The views of a scene show one set of named points, each view turned or mirrored, shifted and resized as a whole, with a little noise and some points left out.
(in the rows, 128 means zero)

Scene 1
View 1
Z958: [129 138 146 132 149 141 130 139 131 116 139 132 126 116 136 126 125 130 135 135]
Z263: [146 126 134 118 142 144 135 122 140 124 141 130 137 115 135 132 129 125 129 108]
Z543: [141 123 132 121 146 123 131 129 145 120 143 133 137 115 135 135 136 128 129 117]
Z854: [130 120 135 131 135 124 126 140 132 105 146 139 134 118 139 139 137 121 131 123]
Z52: [132 125 135 123 139 148 129 132 130 119 137 133 125 124 133 129 123 130 130 120]
Z914: [136 125 133 120 147 137 129 130 138 122 138 132 128 120 132 129 128 133 130 121]
Z585: [142 126 132 119 151 125 132 127 146 124 141 131 134 114 133 131 134 131 130 117]
Z34: [137 125 138 125 137 143 133 132 132 115 141 134 134 118 138 134 129 122 132 117]
Z998: [139 127 138 127 143 129 132 133 137 114 144 134 139 113 139 136 135 123 132 119]
Z653: [135 130 141 126 141 149 132 133 129 117 140 132 130 119 137 130 124 125 132 122]
Z834: [134 120 132 123 138 139 129 132 133 117 140 135 130 123 134 133 129 126 129 118]
Z573: [129 125 134 125 146 130 127 136 136 117 139 134 125 122 132 129 129 133 131 128]
Z168: [141 117 132 124 130 136 132 130 134 111 146 137 141 117 139 142 135 116 129 107]
Z257: [122 133 134 122 158 140 123 136 136 129 130 130 110 127 125 116 117 149 132 141]
Z977: [134 135 138 122 155 138 131 131 140 127 135 129 125 117 131 123 124 138 132 131]
Z208: [127 139 142 131 156 129 128 140 137 119 138 132 123 115 134 124 127 137 135 142]
Z254: [137 136 144 129 149 139 135 133 136 119 141 131 133 112 138 129 128 127 134 127]
Z21: [132 125 135 127 143 132 128 136 135 115 141 135 129 119 135 132 130 129 131 125]
Z971: [134 132 143 132 142 134 132 137 133 112 144 135 136 113 139 134 132 122 133 126]
Z823: [135 118 130 123 140 128 127 133 137 115 142 136 133 121 134 135 134 127 129 117]
View 2
Z263: [127 128 146 131 118 107 130 139 133 140 114 149 127 141 131 129 137 127 151 132]
Z834: [133 140 141 126 127 123 140 143 138 134 121 131 137 135 130 123 132 134 138 128]
Z573: [138 135 138 131 115 132 145 145 139 134 100 135 137 119 126 125 135 138 126 129]
Z543: [140 130 132 124 108 118 134 152 129 140 109 136 132 126 128 141 143 126 141 121]
Z254: [123 114 140 131 105 128 146 135 131 141 94 141 125 128 129 127 131 133 133 135]
Z21: [135 132 136 127 115 132 146 144 136 136 105 132 135 125 128 127 133 135 130 128]
Z998: [131 121 133 122 109 127 142 145 127 141 110 130 129 132 131 136 134 127 139 126]
Z958: [123 117 140 133 108 139 154 134 136 138 88 138 128 120 128 119 128 140 121 137]
Z971: [124 117 134 122 109 135 150 138 127 140 105 129 129 130 131 128 127 131 133 131]
Z854: [136 129 128 115 117 141 149 148 128 136 121 114 137 129 131 132 130 129 131 124]
Z977: [133 128 145 141 108 122 140 140 143 138 81 154 130 116 125 122 138 140 127 134]
Z168: [128 130 135 117 123 121 138 143 125 138 135 125 132 147 134 133 131 123 148 125]
Z257: [141 141 149 150 114 130 147 139 158 130 69 154 140 102 118 108 139 154 112 137]
Z52: [130 138 146 133 127 121 140 138 142 134 111 141 135 134 128 116 131 137 136 134]
Z585: [141 129 136 130 106 113 131 150 133 140 101 145 130 125 127 139 145 128 141 123]
Z34: [123 126 142 126 120 126 143 137 131 138 115 135 130 139 131 122 127 131 140 132]
Z653: [122 124 143 129 118 129 147 135 134 138 107 136 130 135 130 117 127 135 134 136]
Z914: [136 135 143 134 117 119 138 143 140 135 101 144 134 126 126 124 137 135 135 130]
Z208: [134 121 137 134 100 140 153 141 138 138 76 140 132 108 125 125 135 142 116 133]
View 3
Z263: [132 129 119 117 122 123 135 141 145 132 116 118 115 116 116 113 128 123 114 134]
Z254: [141 136 115 118 115 124 137 141 140 129 132 128 122 124 128 114 122 125 128 130]
Z958: [141 139 119 116 114 131 142 140 137 128 140 133 127 125 132 113 121 130 138 128]
Z998: [142 129 122 118 124 127 132 138 140 122 127 126 121 126 128 121 135 127 124 130]
Z168: [140 123 125 120 125 130 127 139 147 115 122 116 115 121 115 125 145 124 113 133]
Z52: [129 133 129 112 123 137 143 139 141 128 129 126 124 116 117 112 130 132 129 132]
Z543: [139 125 121 118 131 119 130 134 141 130 114 126 121 127 131 122 136 123 120 131]
Z653: [137 134 122 116 116 134 139 141 141 124 135 125 121 120 120 115 129 129 128 131]
Z573: [135 131 126 113 129 130 140 134 137 130 128 134 128 125 131 118 132 131 134 131]
Z208: [140 139 118 114 120 126 142 135 132 134 136 141 132 129 142 113 120 131 143 128]
Z834: [133 129 128 115 127 133 138 137 142 125 125 125 122 120 119 118 136 130 125 133]
Z34: [137 131 123 118 119 132 135 141 143 121 130 121 118 119 118 117 133 126 122 131]
Z854: [146 127 126 119 127 134 129 135 140 114 133 128 124 131 129 129 146 129 127 129]
Z971: [149 132 116 121 116 125 131 140 141 120 136 126 122 129 131 122 132 124 127 128]
Z977: [132 138 120 113 122 124 145 138 136 142 125 134 127 121 132 107 117 129 134 132]
Z914: [131 131 125 114 126 127 140 136 139 135 121 129 124 120 125 114 128 129 127 133]
Z823: [133 127 129 114 131 132 135 134 141 125 122 127 123 123 124 121 139 130 126 132]
View 4
Z653: [127 138 124 130 133 127 131 119 140 126 136 136 127 132 122 124 125 120 116 134]
Z823: [130 127 122 133 123 129 130 129 132 123 139 132 126 138 116 121 132 122 118 126]
Z854: [130 125 122 138 129 123 131 134 135 124 145 142 130 142 116 135 137 114 114 128]
Z834: [130 130 121 133 124 129 132 124 134 124 138 132 126 136 119 120 127 123 118 128]
Z208: [118 133 135 123 140 130 115 125 141 129 137 134 133 123 119 125 148 123 116 132]
Z263: [135 140 121 124 116 133 138 119 133 132 132 123 122 137 114 123 117 120 115 130]
Z585: [131 134 126 121 116 135 129 127 131 135 134 120 126 134 108 127 135 118 114 125]
Z168: [138 131 116 138 118 125 143 127 133 125 141 136 124 147 116 131 119 114 114 127]
Z914: [127 133 126 125 123 133 127 123 134 128 134 126 126 131 117 118 132 124 118 128]
Z971: [128 136 125 129 134 125 130 125 141 130 139 139 130 135 117 135 131 114 112 133]
Z52: [127 133 123 133 129 129 129 119 137 122 135 132 125 130 123 115 124 127 119 131]
Z958: [120 140 132 124 141 128 122 119 145 130 135 137 131 125 121 127 136 120 115 136]
Z998: [132 134 124 128 126 128 132 128 136 131 138 133 128 139 113 134 132 113 112 129]
Z21: [127 131 126 129 129 128 127 127 137 126 138 134 129 134 117 126 135 121 116 129]
Z34: [130 139 122 129 129 127 134 119 139 129 136 134 126 135 120 126 122 118 114 133]
Z573: [124 129 128 128 130 130 123 127 135 126 138 132 129 130 117 121 139 124 118 128]
Z257: [114 133 136 119 138 136 109 119 138 125 130 125 129 113 123 104 146 137 124 131]
Z977: [122 139 132 118 130 136 121 119 138 133 131 123 128 122 117 118 137 125 118 131]
Z543: [132 131 124 125 117 132 131 131 131 133 138 126 127 138 108 131 135 116 113 124]

Which points are out of place in each view (at most two, in the order of its rows)? Write none if all are in place.
view 1 -> Z653, Z823
view 2 -> Z834, Z52
view 3 -> Z998, Z971
view 4 -> Z208, Z34

Scene 2
View 1
Z886: [118 138 117 121 114 139 109 127 116 115 114 128 109 134 123 145 127 120 121 117]
Z396: [112 127 119 126 116 136 103 119 112 118 112 129 121 128 136 137 134 112 118 122]
Z44: [115 146 121 123 117 136 110 130 122 114 119 134 113 134 124 146 125 123 121 114]
Z843: [103 145 123 124 106 141 97 139 118 116 114 129 113 124 123 139 131 116 113 113]
Z960: [114 155 111 116 126 133 113 126 117 102 119 126 124 146 126 144 129 133 127 113]
Z524: [108 120 122 134 125 124 102 103 111 121 114 132 138 125 153 131 138 108 119 129]
Z763: [98 165 118 117 104 145 96 153 120 105 117 124 107 132 110 144 128 128 114 105]
Z863: [107 148 128 133 119 131 109 129 127 120 121 142 117 123 133 144 124 119 117 115]
Z62: [126 136 115 119 114 144 115 126 116 116 113 128 104 136 119 149 123 122 124 118]
Z544: [120 132 118 133 157 105 126 80 117 109 128 141 162 145 168 133 135 125 134 130]
Z202: [103 125 136 143 109 135 98 124 124 135 116 146 113 107 139 137 130 102 107 121]
Z335: [94 139 115 127 122 126 92 115 108 107 117 125 146 131 148 129 143 116 118 121]
View 2
Z44: [115 124 128 126 131 138 126 122 130 131 125 131 127 139 127 134 123 125 124 116]
Z886: [114 122 131 128 128 137 126 123 128 131 123 133 125 140 127 133 122 124 122 115]
Z62: [111 122 135 127 126 139 127 125 126 135 121 134 129 144 128 131 119 123 122 115]
Z544: [132 122 102 110 178 133 150 133 137 129 137 129 138 132 149 155 115 147 133 116]
Z202: [120 125 122 128 136 124 132 143 133 125 119 126 112 116 125 125 142 126 127 127]
Z960: [115 124 123 124 136 142 127 114 131 129 129 135 130 147 131 143 116 129 124 109]
Z335: [121 124 104 126 146 131 135 121 135 115 123 134 108 133 137 144 127 139 124 109]
Z763: [111 128 129 136 114 142 114 108 131 123 125 134 114 142 118 132 127 120 121 109]
Z843: [114 125 125 131 123 134 124 123 132 122 119 133 112 133 125 130 131 124 121 115]
Z863: [122 130 123 126 139 136 126 126 136 130 134 126 128 128 125 136 130 126 127 121]
Z524: [122 120 109 122 154 126 142 139 131 123 119 131 115 126 141 139 129 138 126 118]
View 3
Z396: [114 123 136 148 139 119 120 130 122 138 143 120 111 119 133 148 126 126 141 138]
Z960: [123 126 122 149 136 118 111 121 127 138 140 107 118 132 143 131 141 129 138 117]
Z863: [122 124 135 129 139 116 124 121 128 144 144 124 123 132 138 137 124 125 135 129]
Z44: [121 124 135 138 139 116 116 123 125 143 144 115 123 129 144 136 132 130 139 125]
Z524: [116 124 127 148 139 122 128 130 129 133 132 128 99 118 119 149 117 115 141 143]
Z843: [113 125 146 135 143 115 122 121 116 150 158 118 126 129 143 152 135 133 139 136]
Z62: [118 120 141 144 135 118 108 134 121 140 144 111 126 119 148 134 131 133 146 127]
Z763: [116 129 138 137 144 112 116 109 117 153 162 105 129 142 151 146 151 138 137 123]
Z886: [119 123 138 139 138 117 113 125 123 144 147 113 125 126 146 138 135 132 141 125]
Z202: [112 122 147 127 143 118 134 127 124 145 148 137 117 123 130 153 113 122 137 148]
Z544: [133 124 98 154 131 124 122 130 147 120 108 127 90 122 111 124 113 105 136 124]
Z335: [115 128 116 155 143 120 127 117 126 137 141 118 97 130 121 154 133 118 136 135]
View 4
Z843: [129 108 151 136 116 141 129 117 104 146 97 134 135 121 149 124 134 145 142 104]
Z396: [133 109 143 143 124 135 134 124 100 134 99 135 139 118 130 117 140 143 137 126]
Z960: [106 101 141 134 104 152 142 114 100 144 118 134 148 131 129 129 121 138 136 129]
Z62: [119 109 147 155 117 133 134 124 106 138 103 143 139 135 132 126 114 147 131 122]
Z886: [117 107 148 146 114 139 135 119 104 141 106 137 138 130 139 127 119 143 136 114]
Z763: [113 102 154 128 105 151 128 110 103 159 99 134 140 131 159 137 120 150 143 95]
Z544: [117 110 124 134 119 146 161 128 86 114 146 118 149 114 86 92 159 112 138 166]
Z44: [116 110 149 142 114 140 138 121 103 140 111 135 136 129 137 123 123 139 138 112]
Z202: [147 123 152 145 134 126 130 132 106 127 98 127 120 112 142 105 151 132 146 102]
Z524: [142 113 136 138 130 134 138 126 96 124 108 129 139 107 117 103 162 132 141 137]
View 5
Z44: [134 128 126 124 126 134 130 121 136 126 132 123 118 115 108 120 125 116 127 122]
Z886: [132 127 119 122 126 136 134 118 138 127 130 122 117 116 106 120 129 116 128 118]
Z202: [123 120 112 127 138 131 137 108 127 118 132 123 116 143 125 138 133 117 129 98]
Z396: [126 126 118 129 137 134 127 119 131 116 137 125 112 121 122 122 127 116 125 115]
Z843: [127 125 111 118 130 138 141 112 137 122 127 121 116 119 104 130 132 114 128 106]
Z763: [131 129 115 113 122 142 146 115 143 129 120 117 120 107 87 130 132 112 130 112]
Z62: [130 125 117 122 125 135 131 118 140 129 134 128 116 118 114 112 129 118 126 123]
Z524: [120 128 119 136 148 133 123 120 124 102 141 123 106 122 133 132 125 112 125 107]
Z335: [121 133 118 130 148 138 128 122 128 99 134 117 105 106 115 139 125 107 125 105]
Z544: [131 139 150 149 150 125 103 137 116 93 146 119 106 112 137 135 111 111 122 123]
Z863: [132 126 127 127 129 130 134 117 131 122 128 120 120 128 111 135 127 117 129 110]
Z960: [133 133 130 125 128 136 128 125 138 120 130 120 115 102 103 122 124 113 126 124]

Which points are out of place in each view (at most two, in the order of its rows)? Write none if all are in place.
view 1 -> Z886
view 2 -> Z62, Z863
view 3 -> Z843
view 4 -> none
view 5 -> Z44, Z396
